A landscape with many valleys, sampled at points; each row gives a point and its height.
From any point a ball rolls to the lowest of the 2 points nearest to it. It stops when none of these is lower. Distance is the straight distance between rows; heights are no part of it.
Z542: [136 161 126 146 139 116 183 180 180  56 105 130 146 143 203 118 107 105
 155 102]  h=525
Z69: [ 82 151 115 141 128 156  92 133 101 186 117 181 139 114 109 141 132 145
  58 107]  h=397
Z851: [ 49 125 105 147 145 133 119 146 114 156 132 158 156 152 126  79 125 109
 116  99]  h=443
Z471: [123  87 100 126 105  84 125 117 100 142 119 120 127 168 133  59 165  99
 126 119]  h=492
Z258: [ 53 109 148 126 134 172 101 145  98 120 126 125 136 138  85 151 127 145
 116 101]  h=276
Z872: [164 113 117 134 167 129 107 122 202 175 155 138 178 134 163  97 112 111
  97 142]  h=549
Z970: [156 158 127 120  85 156 148  90 147 158  94 166 118  50 175 122 117 200
  92 126]  h=275
Z943: [183 168 145 145 119  69 135 173 148 113 176  99 103 128 165 145 121  92
 153 118]  h=399
Z2: [151  98 127 132  95 112 176 112 179  86 122 114 155  88 149  79 121 125
 120 100]  h=602
Z117: [140 128 176 124 120 144  97 145 157 145 131 153  85  76 165 187 117 191
 101 139]  h=343
Z45: [104  82 138  94 160 129  91 144 126 202  90 122 143 129  75 157 176 171
 128 168]  h=623
Z873: [157 153 142 129 166 129 157 131 134 155 158  98 144 118 105 109 121 130
 208 159]  h=321
Z520: [126 170 126 151 135 141 139 119 117 144 170 107 134  88  97  95 118 129
 165 111]  h=70
Z232: [ 96 177  82 152 149 155 117  96 103 148 137 150 122 123  91 129 113 117
 128 133]  h=416
Z259: [121 152 110 117 127 151 173  83  97 140 109 138 122  92  80 116 131 159
 176 152]  h=348
Z343: [139 104  99 120 167 140 147 109 139 103 132 118 169 198 135  90 113  73
 168 152]  h=422
Z388: [ 64 124 127 146 120 158  91 129  97 132 159 133 150 158  92 138 113  98
  65  83]  h=107
Z367: [144 119 106 144 109 108 136 110 139  98 162  92 150 142 133  82 122  77
 126  95]  h=371
Z20: [112  90  77 128 128 103 160 109 160 120  77 156 155 149 159  61 141 113
 115 129]  h=683
Z589: [131  85 156 105  76 145 110 125  75  99  86 145 104 131 100 177 167 139
  83  90]  h=266
Z756: [116 144 103 134 119  73 134 121  76 162 122 121  82 141 103  91 157 123
 169 161]  h=376
Z406: [149  89 117 119 124 115 138 116 158 110 125 149 126 130 150 130 126 114
 123 128]  h=663
Z564: [125 115  51 151  96  99 116  95 148  83 106 133 140 161 147 110 126  76
  57 107]  h=417
Z142: [136 149 105 147  91  66 183 138 154  95 114 136 107  94 172  91 119 122
 146 122]  h=410
Z656: [148 128 134 121 136 120 140 106 112 150 150  93 124 117  75 121 138 129
 179 156]  h=349
Z413: [116 170 174 140 140 166 155 150 140  96 133 142 111  75 154 144  93 172
 164 123]  h=396
Z958: [ 63 163 169 154 174 154 111 191 135  99 134 150 117 133 154 161  92 146
 133 123]  h=381
Z670: [124 137 192 136 151 145 139 199 134  64 157  89 138 158 160 142 108 112
 167  90]  h=169
Z438: [149 119 151 132  89 129 141 121 140 139 118 149 121  64 141 102 145 164
  92  94]  h=353
Z755: [ 93 123  93 122  96 135  87 128  72  75 151  98 119 200 151 164 118  95
 141 129]  h=613
Z470: [ 96 166 171 165 168 153 139 174 196  81 106 156 149 103 221 106  77 164
  93 112]  h=562
Z186: [105 116 110 133 103 115 135 137 130  77 110 156  96 136 171 142 117 116
 123 110]  h=648
Z933: [152 161 115 150 142 106 155 164 195  94 122 140 145 116 197 122 107 113
 127 117]  h=507
Z758: [112  89 150  90 166 125 130 157 143 148 114  82 139 118  87 161 148 157
 204 177]  h=171
Z282: [ 97 157 164 138 121 153 160 144 111  86 140 113 109  88 113 134 109 154
 183 112]  h=405
Z952: [ 81 132 111 138 175 144 113 151 124 137 150 129 159 179 119 131 106  89
 147 131]  h=586
Z427: [176 117 124 109 106 107 160  81  78 170  87 139 125 129  67  64 183 130
 121 151]  h=574
Z253: [108 118 141 109  76 117 125 133  77  85 121 102  76 122 102 187 136 148
 154 129]  h=172
Z595: [ 95 134 113 124 126 153 178 119 122  72 103 153 120 127 145 120 107 127
 179 117]  h=583
Z917: [105  76 148 113 119  95  92 182 110 121 147  93 120 180 157 139 144 113
 175 128]  h=541
Z683: [204 162 121 131 152 128 118  67 144 176 154 122 108 106 103 116 117 134
 118 204]  h=403
Z842: [ 86  72 170  95 159 130 102 171 140 162 118  89 142 114  86 155 158 171
 164 145]  h=135
Z864: [126 161 131 147  86 117 154 122 104  74 163 102 105 102 127 121 108 112
 154  88]  h=277
Z123: [122 100 185 117  93 152 112 132 100 108 111 132  99  90  91 173 150 168
  88  93]  h=309
Z230: [206 130 131 125 126 101 149 141 158  78 163  90 139 168 160 153 114  66
 144 121]  h=475
Z643: [105  93 174  95 150 135 136 173 143 110 113  95 119 117 110 188 131 165
 196 158]  h=201
Z668: [164 191 138 152 155 123 139 186 207 119 125 147 147 109 227 146  96 139
 113 121]  h=489
Z770: [136 161 113 119 166 134 140 137 121 113 124 112 119 146 105 188 114 120
 200 177]  h=177
Z767: [ 76  64 163 107 111 131  87 172  95  95 142  88 126 179 140 150 139 127
 149 115]  h=550
Z581: [ 39 120 168 126 125 177 100 148  76  90  93 128 114 133  85 174 129 166
  91 101]  h=294
Z407: [126  97 126 128 118 132 108 118 122 107 166 100 140 156 118 128 123  90
 123  96]  h=395
Z267: [106 147 142 126 164 176 112 138 146 189 139 127 158  94 124 126 113 178
 161 149]  h=81
Z711: [120 162 117 133  93 112 169 105  80 110 137 119  95 100 101 114 124 132
 168 118]  h=306
Z286: [149 122 116 136  91 117 114 120 120 153  91 181 117 101 137 133 165 140
  45  92]  h=283
Z669: [ 90 104 171 137 119 151 103 158 144 163 103 175 164 107 151 101 135 160
  21  80]  h=203
Z245: [184  90 135 106 125 106 183  90 143 111 140 100 150 143 119  78 124  94
 170 153]  h=430
Z53: [178 128 108 117 175 116 182 126 159  97 117 121 160 193 161  99 119  72
 181 161]  h=444
Z572: [ 98 120 195 130 129 153 101 159 125 138 109 150  90  77 141 165 134 210
  97 126]  h=355
Z929: [125 142  71 137 121 107 132 101 112 156  78 195  94 122 136 115 152 131
  88 134]  h=633
Z844: [ 63 112 119 117 144 186 112 113  98 148 109 149 167 147  65 153 132 135
  96 113]  h=284
Z8: [138  95 131 148 117 126 149 133 220  86 120 117 177  96 169  84 110 127
  91  92]  h=579
Z685: [145 128  78 130 119  84 148  90 118 105 114 121 111 171 139  70 132  79
 142 162]  h=339
Z802: [197 207 134 140 163  94 172 175 143 134 157 103 133 154 153 140 131  91
 178 133]  h=315
Z557: [121 121  79 140 111 128 112  96 133  81 139 135 127 157 142 138 108  79
  82 100]  h=439
Z429: [125 115 199 138  87 142 136 130 110  87 128 125  97  72 116 123 135 172
  88  77]  h=287
Z372: [112 179  88 153 130 142 117 105  97 100 158 121 107 141 101 150 107  99
 139 117]  h=427
Z733: [133  74 174  93  89 142 165 120 111  93 118 120 112 104 104 143 139 160
 158 115]  h=477
Z886: [106 124 117 142 171 124 115 160 163 141 152 146 164 170 154 123 105  85
 125 125]  h=582
Z674: [ 82 120 159 116 160 149 103 162 136 184 125 108 145  95  98 141 143 188
 164 145]  h=104
Z482: [140  72 156  93 107 139 181 119 134  79 124 119 130 131 133 137 119 131
 187 131]  h=495
Z231: [176 153  93 135 135  74 197 108 163 102 117 110 144 139 149  49 117  87
 165 164]  h=535
Z451: [ 78 123 138 138  88 142 105 138  75  91 108 149  95 135 123 139 140 133
  81  73]  h=75
Z318: [111 143 127 134 121 170  93 119 145 195 121 170 163 102 155 117 116 164
  40 103]  h=425
Z696: [ 45 108 166 121 133 162 118 166  89 142  72 157 129 120  95 134 154 179
 111 103]  h=347
Z838: [ 90 156 135 135 145 158 156 154 122  62 112 152 109 133 156 157  97 128
 173 119]  h=589
Z806: [160  95 106 119 147 119 147  82 137 118 135 106 152 176 116  58 134  79
 146 155]  h=392
Z173: [187  85 118 121 118 104 118  84 157 149 139 135 126 124 122 115 147 108
  82 137]  h=512
Z13: [177  89 122 124 136 134 124  90 188 150 148 134 164 110 138 106 127 119
  85 124]  h=532
Z672: [140  85 116 104  96 126 151  90 101 103 113 129 114 145 112 122 145 116
 140 130]  h=448
Z108: [ 80 157 151 141 147 176 100 139 126 193 148 126 156  81 114 107 118 184
 121 111]  h=60
Z176: [108  71  96 106 106 108 166 119 120 109  78 151 136 158 159  74 153 120
 147 120]  h=692
Z533: [111  96 127 109 186 133  83 134 143 214 123 127 150 143  88 141 147 147
 131 189]  h=632
Z785: [155 176 149 149 169 123 127 161 143 164 181  92 150 116 119 117 121 118
 185 132]  h=305
Z781: [111  62 158  82 101 126 144 136  96 107 101  99 114 133 103 150 154 155
 184 140]  h=456
Z869: [103 115 194 144 108 137 137 153 125  75 144 110 106  97 138 104 119 153
 131  83]  h=255
Z777: [141  82 121  92  82 132 125  96  69 107  85 136 105 152  89 174 169 130
 112 132]  h=205
Z976: [ 62 120 117 141 110 129  96 149 101 119 117 173 107 153 136 147 129 119
  62  91]  h=40
Z495: [141 118  89 131  72  87 127  95  85 120 112 133  96 141 123 101 159 101
  91 106]  h=436
Z545: [ 82  90 163 101 112 156 133 137  90 116 103 102 124 119  76 144 155 162
 156 113]  h=434
Z32: [ 92 115 121 128 142 160  93 126 152 185 129 185 161 135 141 147 110 134
  44 128]  h=409
Z86: [181 106 116 111  62  80 152  78  77 126 100 135  93 129  99 115 164 115
  96 129]  h=462
Z356: [103 136  73 137 138 128 102  98  92 116 147 123 135 202 111 114 116  65
 113 133]  h=597
Z31: [ 95  96 184 124 122 158 119 161 115 151  81 178 146 105 132 108 157 175
  64  83]  h=243
Z731: [118 104 111 101 121 147 121  97  90 126  97 120 110 138  61 176 154 141
 133 145]  h=132
Z907: [ 80  97  79 121 111 149 128  99 106  77 111 143 156 193 144 109 115  84
 104 102]  h=470
Z499: [ 81 142 140 158 116 140  96 142 109 113 171 117 129 129 116 117 114 111
  90  69]  h=131
Z615: [ 99 165 131 152 151 172 118 125 134 160 168 125 161  91 106  93 110 143
 131 101]  h=37
Z17: [158 139  73 153 124  97 128 100 160  80 143  92 157 170 146  87 113  53
 106 120]  h=335
Z971: [112  83 159 112 158 150  85 148 148 161 162  91 156 133  80 164 134 135
 134 133]  h=476
Z983: [153  97 119 100 112 107 168  91 113 136 105 146 112 123 110 107 145 136
 160 158]  h=423
Z629: [179 206 126 151 149 126 141 139 165 145 167 122 134  96 162 128 100 125
 148 134]  h=262
Z957: [121 187 128 154 143 155 114 131 118 106 173 105 116 110  97 173 100 122
 148 116]  h=433
Z3: [158  94 131  84  75  89 159  82  60 128 103 103 102 148  71 112 163 130
 151 168]  h=460
Z628: [117 146 124 151  99  94 168 141 159 126 111 145 119  63 173  68 130 157
 130 106]  h=437
Z944: [ 93 127 138 125 135 158 104 138 115  92 138 117 109 133 104 204 112 131
 135 128]  h=246
Z689: [127 176 104 143 122  92 142 122  84 128 148 108  90 128 101 122 127 114
 185 149]  h=337
Z440: [152 123  97 138 107  68 142 102 116 151 123 125 112 132 122  48 160 102
 116 136]  h=468
Z235: [167 182 147 150 134 108 128 183 128  89 176  93 110 152 151 174 109  90
 159 105]  h=414
Z949: [111 151 189 152 163 143 164 185 178  67 114 140 134 103 203 102  95 159
 142 104]  h=551
Z642: [108 124 111 113 116 169 161  84  83 110 109 125 132 118  68 128 134 138
 166 124]  h=320
Z478: [194 115 128 123 130 112 119 119 184 136 147 147 112 108 169 164 115 126
 109 149]  h=307
Z745: [109 135  83 143 110 107 121 117 132 124 109 169 102 127 152 122 130 112
  92 112]  h=640
Z439: [ 81 128 164 118 129 152 144 149 103 113 132  87 125  96  80 131 134 165
 190 118]  h=418
Z458: [204 159 100 133 128 127 128  48 144 176 125 143 116  98 118  83 129 134
  80 178]  h=367
Z540: [118 103 126 131 110 134 117 130 149 148  92 179 153 105 147 106 148 145
  39  82]  h=247
Z113: [197 146 115 143 114 107 169 125 183  55 148  88 155 132 159 129 105  76
 127 106]  h=497
Z357: [147 193  63 168 145 123 161 112 169  79 131 124 158 144 152 104  94  74
 126 119]  h=234
Z716: [127 131 173 115 155 162 151 158 149 109 136 114 126 104 122 179 108 160
 192 147]  h=220
Z931: [ 73 150 104 152 142 161 109 125 164 161 140 174 180 127 148 121  86 114
  38 116]  h=424
Z766: [ 94  97 157 126 138 161 144 150 146  56 126 132 143 152 158 131 102 113
 138  97]  h=524
Z724: [155 125 134 105 101  99 158  88  77 143 129  96 101 116  52 122 149 138
 162 171]  h=398
Z12: [118 162 103 113 158 116 124 118  97 117 118  74 104 147  70 179 127 119
 193 193]  h=129
Z793: [174 143 119 128 109  56 196 112 140 126 139 113 125 112 141  60 116 111
 167 153]  h=514
Z963: [153  66 126 108 114 112 103 110 122 117 154 101 127 179 118 137 138  89
 128 130]  h=415
Z28: [123 150 143 130 112 113  97 147 101 210 115 139 101  74 102 135 169 187
 118 131]  h=370
Z362: [151  82 118  94  70 112 147  82  61 113 107 105 126 159  98  98 168 113
 133 122]  h=478
Z730: [156 146 143 114 119 163 125 100 139 170 134 136 118  65 128 154 114 191
 138 150]  h=384
Z43: [121 106 114 126 120  87  97 164 101 119 156  93 128 205 170 113 140  79
 168 137]  h=530
Z249: [112 126 137 124 168 151  88 146 153 173 148 136 140 122 118 174 115 148
 122 154]  h=313
Z978: [168 159 108 145  99 129 147  69 136 136 151 132 121  73 112 107 120 132
  96 114]  h=204
Z103: [141 128 113 126 113 107 153 125 134  91 130 135 108 135 153 139 118 104
 155 128]  h=655
Z247: [ 79  82 132 110 126 108  66 164  95 148 136  84 120 175  96 165 156 121
 132 134]  h=566
Z995: [105 127 112 129 118 148 143 108  99 159  89 170 153 109 103  85 157 142
 103  96]  h=536
Z771: [146 165 120 153  97 116 151 107 140 100 155 126 113  77 136 113 111 121
 122  96]  h=248
Z991: [112 110 128  91 168 102 107 138 127 193  93  96 116 111  77 156 173 170
 165 200]  h=611
Z891: [128 133 122 130 142 111 102 129 119 204 131 135 109 110 109 125 155 157
 135 153]  h=351
Z378: [184 143 162 119  96 141 140 106 176 162 141 126 132  47 190 119 100 186
 118 133]  h=400
Z7: [ 58 118 164 135 149 143 116 184 117  92 114 144  97 142 150 159 111 148
 149 122]  h=373
Z202: [138 146  92 125 127 134 113  96  70 176  65 182 120 136  76 131 175 132
  85 139]  h=615
Z437: [129  89 154 125 138 146  94 129 142 170 162 120 153 118  97 133 140 137
 101 110]  h=485
Z997: [115  90 177 132 113 146 100 144 121 145 147 121 134 105 100 121 149 144
  82  75]  h=498
Z876: [130 117 171 108 156 180 115 137 161 142 142 112 146  92 116 179 111 178
 152 147]  h=235
Z826: [119  96 145 118 103 126 106 139 121 114 107 169  76 118 140 187 142 148
  91 116]  h=238
Z442: [ 89 104 203 124 130 147 127 182 110  54 141  85 121 152 148 136 113 138
 173 104]  h=202
Z773: [196 171 112 112 132  86 204 139 117  76 121  98 136 193 168 115 117  72
 191 160]  h=490
Z636: [148 142 123 133 109  87 174 120 150 163 130 139 132  70 148  56 133 152
 152 131]  h=461
Z296: [175 177 131 132 150 148 128 145 194 147 128 150 139 102 223 155  82 160
 128 150]  h=474
Z735: [161 103 124 123  95 105 102 114 131 141 117 170  86 113 136 170 150 134
  60 115]  h=268
Z558: [130 171  79 139 129 135 116  84  94 182  90 183 110 109 103 113 152 144
  85 141]  h=625
Z803: [ 40 101 146 127 135 142 117 169 107 119  91 168 113 144 138 135 132 156
 124 114]  h=362
Z452: [164 153 112 132 112 154 124  68 105 163 126 148 128  87  83 123 141 145
  87 122]  h=150
Z51: [ 93 112 184 149 131 138 134 163 148  25 123 123 121 146 185 119  93 119
 106  86]  h=539
Z551: [174 153 129 131 166 127  76 113 151 225 162 110 129 112 124 126 126 153
 128 188]  h=644
Z67: [131 160 118 128 133 183  99  87 108 188 129 137 145  89  79 149 135 170
  91 130]  h=189
Z765: [132 171 134 150 143 141 119 156 136  88 161 124 116 138 146 176  94 101
 136 107]  h=428
Z658: [ 57  94 167 108 112 174 111 155  64 109  65 138 143 142  77 147 159 159
 100  90]  h=322
Z624: [190 154 153 108 102 140 143  95 152 186 142 124 120  56 162 141  99 198
 144 168]  h=394
Z178: [124 109 158 126 106 133 154 124 115 113 150 104 129 100 109  98 132 134
 161  95]  h=473
Z598: [177 125 142 119 113  70 181 104 129 170 142 122 120  95 117  61 137 136
 163 156]  h=488
Z405: [ 87 120  73 142 123 139 123 117 142  66 129 135 162 186 157 125  92  65
  88  99]  h=454
Z24: [189 135 127 123 119 142  83  92 172 193 147 140 123  90 170 151 111 161
  76 148]  h=455
Z266: [106 109 146 114 132 199 120 107 109 144 109 149 168 108  71 143 142 157
  89  97]  h=251
Z489: [133 143 126 123 196 128  91 133 149 213 147 106 145 131  95 128 134 147
 159 199]  h=638
Z162: [168 142 108 119 151 104 171 109 156 156 107 165 116 113 159 103 121 143
 170 190]  h=356
Z134: [174 141 144 129 157 114  95 122 141 172 181  70 124 110  76 153 134 127
 156 171]  h=445
Z237: [ 97 126 121 122 147 142  79 134 124 188 119 151 123 125  99 177 142 156
  94 148]  h=324
Z167: [163 189 114 139 178 146  99 131 154 163 158 137 127 126 141 187  97 128
 135 173]  h=291
Z225: [139 128  48 143  91  82 134  82 126  78 107 116 119 168 152  86 131  73
  97 134]  h=385
Z140: [138 114 120 123 149 101 108 147 123 133 147 111 110 166 124 156 134 101
 167 158]  h=334
Z632: [ 84  92  82 112 105 144 130  98  75 111  93 140 156 191 120  88 148  97
 115 105]  h=486
Z289: [148 169 141 115 178 137 141 183 137 107 125  98 127 157 121 225 120 123
 197 160]  h=208
Z34: [122 105 110 123 128 113  91 127 113 162 119 157 105 143 111 155 153 130
  98 133]  h=340
Z511: [179 115 126 117 142 102 122 107 135 137 149 121 101 138 109 158 129 113
 147 176]  h=308
Z100: [127  89 103 117 116  77 106 128  89 136 141  99 124 203 147  71 155  86
 156 151]  h=513
Z613: [105 103 105 125  91 148 127 109  80 116  90 150 154 151 103  95 157 109
  79  71]  h=504
Z195: [144 132 125 111 129 157 151  85 122 168 106 150 126  83 103 131 134 177
 148 160]  h=369
Z175: [151 215 109 157 163 151 119 143 157 143 153 148 128 110 174 165  86 130
 134 139]  h=281
Z994: [191 159 133 122 169 125 106  90 140 172 158  88 110 117  67 146 125 135
 150 220]  h=429
Z382: [163 154  65 154 137  90 143  87 148  92 123 104 136 174 131  50 120  59
 118 160]  h=282
Z352: [122 131 163 143 104 146 121 129 151 124 111 160 115  66 168 114 124 182
  64  94]  h=326
Z488: [146 112  85 121  88  88 110  82  74 115 121 122  89 181 121 114 155  88
 110 151]  h=408
Z59: [137 139 125 143 143  93 120 156 130 143 163 121 112 134 142 122 130 105
 163 132]  h=354
Z170: [137 105 144 104 137 159 112 111 137 145 132 113 127  98  78 182 137 161
 139 150]  h=254
Z585: [124 135 114 149 166  98 111 179 189 161 143 153 153 144 191 115 112 105
 113 128]  h=575
Z582: [140 153 121 126 185 135  91 139 145 153 152 116 128 144 104 193 114 121
 146 175]  h=302
Z236: [ 65 106 155 154 133 122 131 180 164  42 109 130 148 160 199  95  97 110
  91  86]  h=553
Z748: [107 123  78 125 115 130 180 102 126  69  98 141 139 149 158  92 115 103
 160 120]  h=571
Z799: [143 142 157 127  88 134 148 120 156 119 104 167  93  49 185 131 114 196
  94 120]  h=300
Z574: [112 155 152 144 154 134 159 182 156  85 129 135 139 127 183 115 107 124
 165 102]  h=540
Z486: [120 141 113 109 137 127 128 103 106 136 113 100 101 111  63 178 140 150
 167 177]  h=55
Z502: [115  85 124 106 128  80  80 149  93 164 134  83 103 176  98 139 169 115
 154 163]  h=578
Z350: [144 127 107 126 124 128 145  88 102 173 102 147 141 115  90  67 168 133
 116 126]  h=552
Z330: [102 180 189 150 175 172 121 182 152 105 137 138 125 101 166 162  89 174
 151 129]  h=387
Z902: [178 111 144 114 126 128 120 109 151 150 153 126 108  99 119 173 128 143
 130 153]  h=280
Z101: [157 145 111 126 121  61 151 101  96 168 122 131  82 131 101  55 151 117
 146 180]  h=426
Z630: [169 144 131 151 118  57 118 154 149 155 173 116  96 114 156 114 134 104
 133 125]  h=374
Z300: [ 72 138  94 152 145 128 114 138 149 158 130 167 155 134 149  96 112 109
  78 107]  h=435
Z522: [114 107 144 111 115 188 148  96 103 109 118 131 144 103  75 131 136 150
 128  95]  h=288
Z106: [202 169 125 118 176 112 190 147 143 108 121 118 141 185 151 133 124  86
 193 167]  h=466
Z394: [136 121 131 117 155 112  88 126 123 148 161  47 126 137  55 169 143 114
 159 166]  h=459
Z334: [ 62 155 100 142 132 155 114 126  88 153 116 164 128 127  91 125 133 138
 108 104]  h=406
Z889: [ 57 114 124 130 113 152  94 136  77 140 112 160 141 162  94 149 135 112
  52  88]  h=76
Z416: [176 136 113 115 107 117 145  84  64 168  58 175 120 121  75 100 183 130
  95 146]  h=598
Z575: [ 72 137  85 139 168 144 108 115 110 152 145 145 159 193 101 120 105  78
 111 141]  h=591
Z554: [170 158 132 123 138 161  97 120 179 186 142 138 141  96 198 152  84 167
 117 153]  h=465
Z612: [ 64 114 191 138 131 160 116 161 103  69 143 100 122 137 125 122 112 140
 135  84]  h=227
Z227: [111 162 146 156 157 154 129 163 154  96 171 117 163 136 147 117  91 100
 124  83]  h=167
Z721: [157 127 117 130 124 137  92 100 155 199 128 160 143 100 150 118 135 151
  54 121]  h=440
Z804: [ 91 148 158 136 146 147 124 199 103  79 158  81 153 187 152 136 111  98
 182  98]  h=138
Z980: [152  93 127 139 111 123 121 115 198 126 136 121 168  93 152  90 129 128
  65  90]  h=555
Z753: [190 180 119 138 136  58 180 168 142 113 138 114 115 155 177 120 124  91
 178 148]  h=352
Z680: [185  82 124 108  91 103 125  86 113 133 121 136 102 134 101 142 160 117
  89 127]  h=487
Z288: [102 132 122 117 157 203  98  96 128 190 131 143 180 116  81 145 118 159
  88 141]  h=212
Z386: [ 87 145 165 164 165 138 139 183 194  55 113 145 160 143 205 112  82 120
  85  96]  h=567
Z75: [145 139  78 141 136 115 188 107 164  76 106 120 165 144 156  77 108  86
 165 133]  h=556
Z835: [171 121 159 120 124 117 117 149 172 126 143 151  88  97 176 195 111 152
 129 149]  h=329
Z916: [168 146 116 133 114  58 185 160 168  97 116 131 118 123 192 111 116 103
 166 140]  h=383
Z965: [209 152 101 149 120  90 184 113 210  85 135  93 169 112 158  99 105  93
 128 139]  h=522
Z219: [105 108 123 121 136 130 137 140 134 155 108 170 115 110 146 122 141 158
 137 130]  h=304
Z298: [179 202 146 155 166 119 144 185 158 150 172 105 153 125 161 126 116 111
 164 118]  h=285
Z894: [ 90 127 141 128  73 149 117 124  61  64 125 113  85 128 110 158 132 135
 122  92]  h=120
Z58: [166 171 102 124 100 148 125  74 132 202  93 164 125  71 165 106 125 185
  87 140]  h=297
Z579: [ 70 150 155 157 153 152 108 162 126 124 177 111 151 131 117 111 102 116
 127  86]  h=149
Z926: [ 90  88 149 122 123 136 138 152 140 132  89 177 129 108 155  96 146 161
 104  96]  h=279
Z561: [125 177  99 161 160 139 145 140 169 104 145 134 169 133 159 103  95  93
 128 105]  h=194
Z311: [119  97 101 129 139 108  76 121 120 154 141 145 113 183 113 157 137  89
  86 144]  h=358
Z305: [173  73 128 111  99  84 117 122 130  96 149 111  97 166 151 167 133  93
 137 141]  h=438
Z291: [133 138 146 121 161 149 105 162 143  97 147 104 120 146 115 226 106 122
 158 147]  h=229
Z702: [113 111 154 127  92 135 134 131  83 134 124 118 124 100  85 102 163 147
 128  81]  h=491
Z608: [173 115 117 101 120 106 190  82 141 160  93 169 117  99 136  93 134 158
 150 184]  h=388
Z269: [125 119  85 125 130 128 103 116 105  87 143 118 127 203 147 152 113  71
 139 140]  h=606
Z373: [ 89 121 154 136 143 166 106 146 132 110 146 137 126 123 119 162 108 137
 113 108]  h=261
Z653: [ 65  69 158 114 110 131  72 167  96 125 144 105 132 178 114 151 142 117
 100 101]  h=558
Z208: [175 149 116 151 161  98 108 157 214 170 155 121 168 121 197  99 110 108
 106 135]  h=563
Z577: [124  86 146 105 114 152 163 137 124  47 127 109 142 162 162 130 110 109
 182 115]  h=511
Z107: [ 94 104 140 112 103 136 111 139  95 102  95 142  75 125 108 193 146 157
 126 124]  h=211
Z794: [185 171  81 141 106 129 116  61 152 188 106 152 134  82 152  91 130 152
  57 148]  h=325
Z397: [124  88 132 102 135  95 112 138 107 168 116  96 108 135  81 140 170 140
 167 169]  h=595
Z292: [119 146 143 128 165 130 111 195 121 112 158  86 147 194 135 167 119  91
 179 124]  h=164
Z906: [174 101 168 116 103 131 146 116 170 141 142 132 129  65 149 121 125 167
 119 120]  h=379
Z463: [ 62 108  97 110 103 152  83 126  58 100 131  96 130 194 109 165 134 113
 132 130]  h=620
Z306: [148 110  87 127 126 101 156  96 158 127  98 161 127 124 151  95 139 118
 117 145]  h=672
Z16: [142 117  81 136 121  95  91  92 113 135 139 138 101 176 117 122 141  78
  79 132]  h=378
Z328: [200 113 137 119 124  75 122 150 136 104 163  90 109 183 157 163 126  74
 156 150]  h=458
Z960: [110 111 176 129 104 152 100 150  79 157 123 115 143 100  65 122 171 153
  90  70]  h=506
Z130: [150 129 118 129 136 104 138 117 143 172 127 155 108 102 141 110 137 147
 149 156]  h=328
Z988: [120 115 121 124  93 158 146 106  98 114  75 174 140 107 110 115 156 139
  77  76]  h=521
Z695: [ 87 112 140 107 162 131  78 160 132 141 148  58 143 136  68 187 135 127
 151 147]  h=469
Z251: [161 181  82 135 143  95 162 130 108  85 122 103 133 209 165  96 121  58
 180 161]  h=510
Z431: [ 98 164 114 140 124 136  91 138  89 202 104 167 114  98 103 133 161 166
  91 119]  h=386
Z836: [148 108 137 119 116 131 179 105 124  97 153  95 153 122 115  85 120 109
 183 113]  h=457

Call two points neighbours if one is among the 2 nearest of the other. Go from one point of each pair to the other, from neighbour to neighbour, staying as low as possible. Name the highest point that can't be avoided.
Z32 / Z669 => Z851
Z804 / Z452 => Z123
Z669 / Z382 => Z231
Z669 / Z902 => Z957
Z266 / Z486 => Z844
Z669 / Z976 => Z286

For each start below, name every point that the ball comes to, in order.
Z489 => Z533 Z45 Z991 Z397 Z502 Z247 Z653 Z767 Z917 Z43 Z100 Z471 Z440 Z101 Z756 Z689 Z711 Z864 Z771 Z978 Z452
Z386 => Z236 Z51 Z766 Z577 Z482 Z733 Z781 Z545 Z439 Z282 Z413 Z330 Z958 Z7 Z803 Z696 Z658 Z581 Z258 Z373 Z944 Z291 Z289 Z770 Z12 Z486
Z20 => Z306 Z406 Z103 Z186 Z745 Z929 Z558 Z202 Z416 Z427 Z350 Z995 Z988 Z613 Z632 Z907 Z405 Z557 Z564 Z225 Z685 Z382
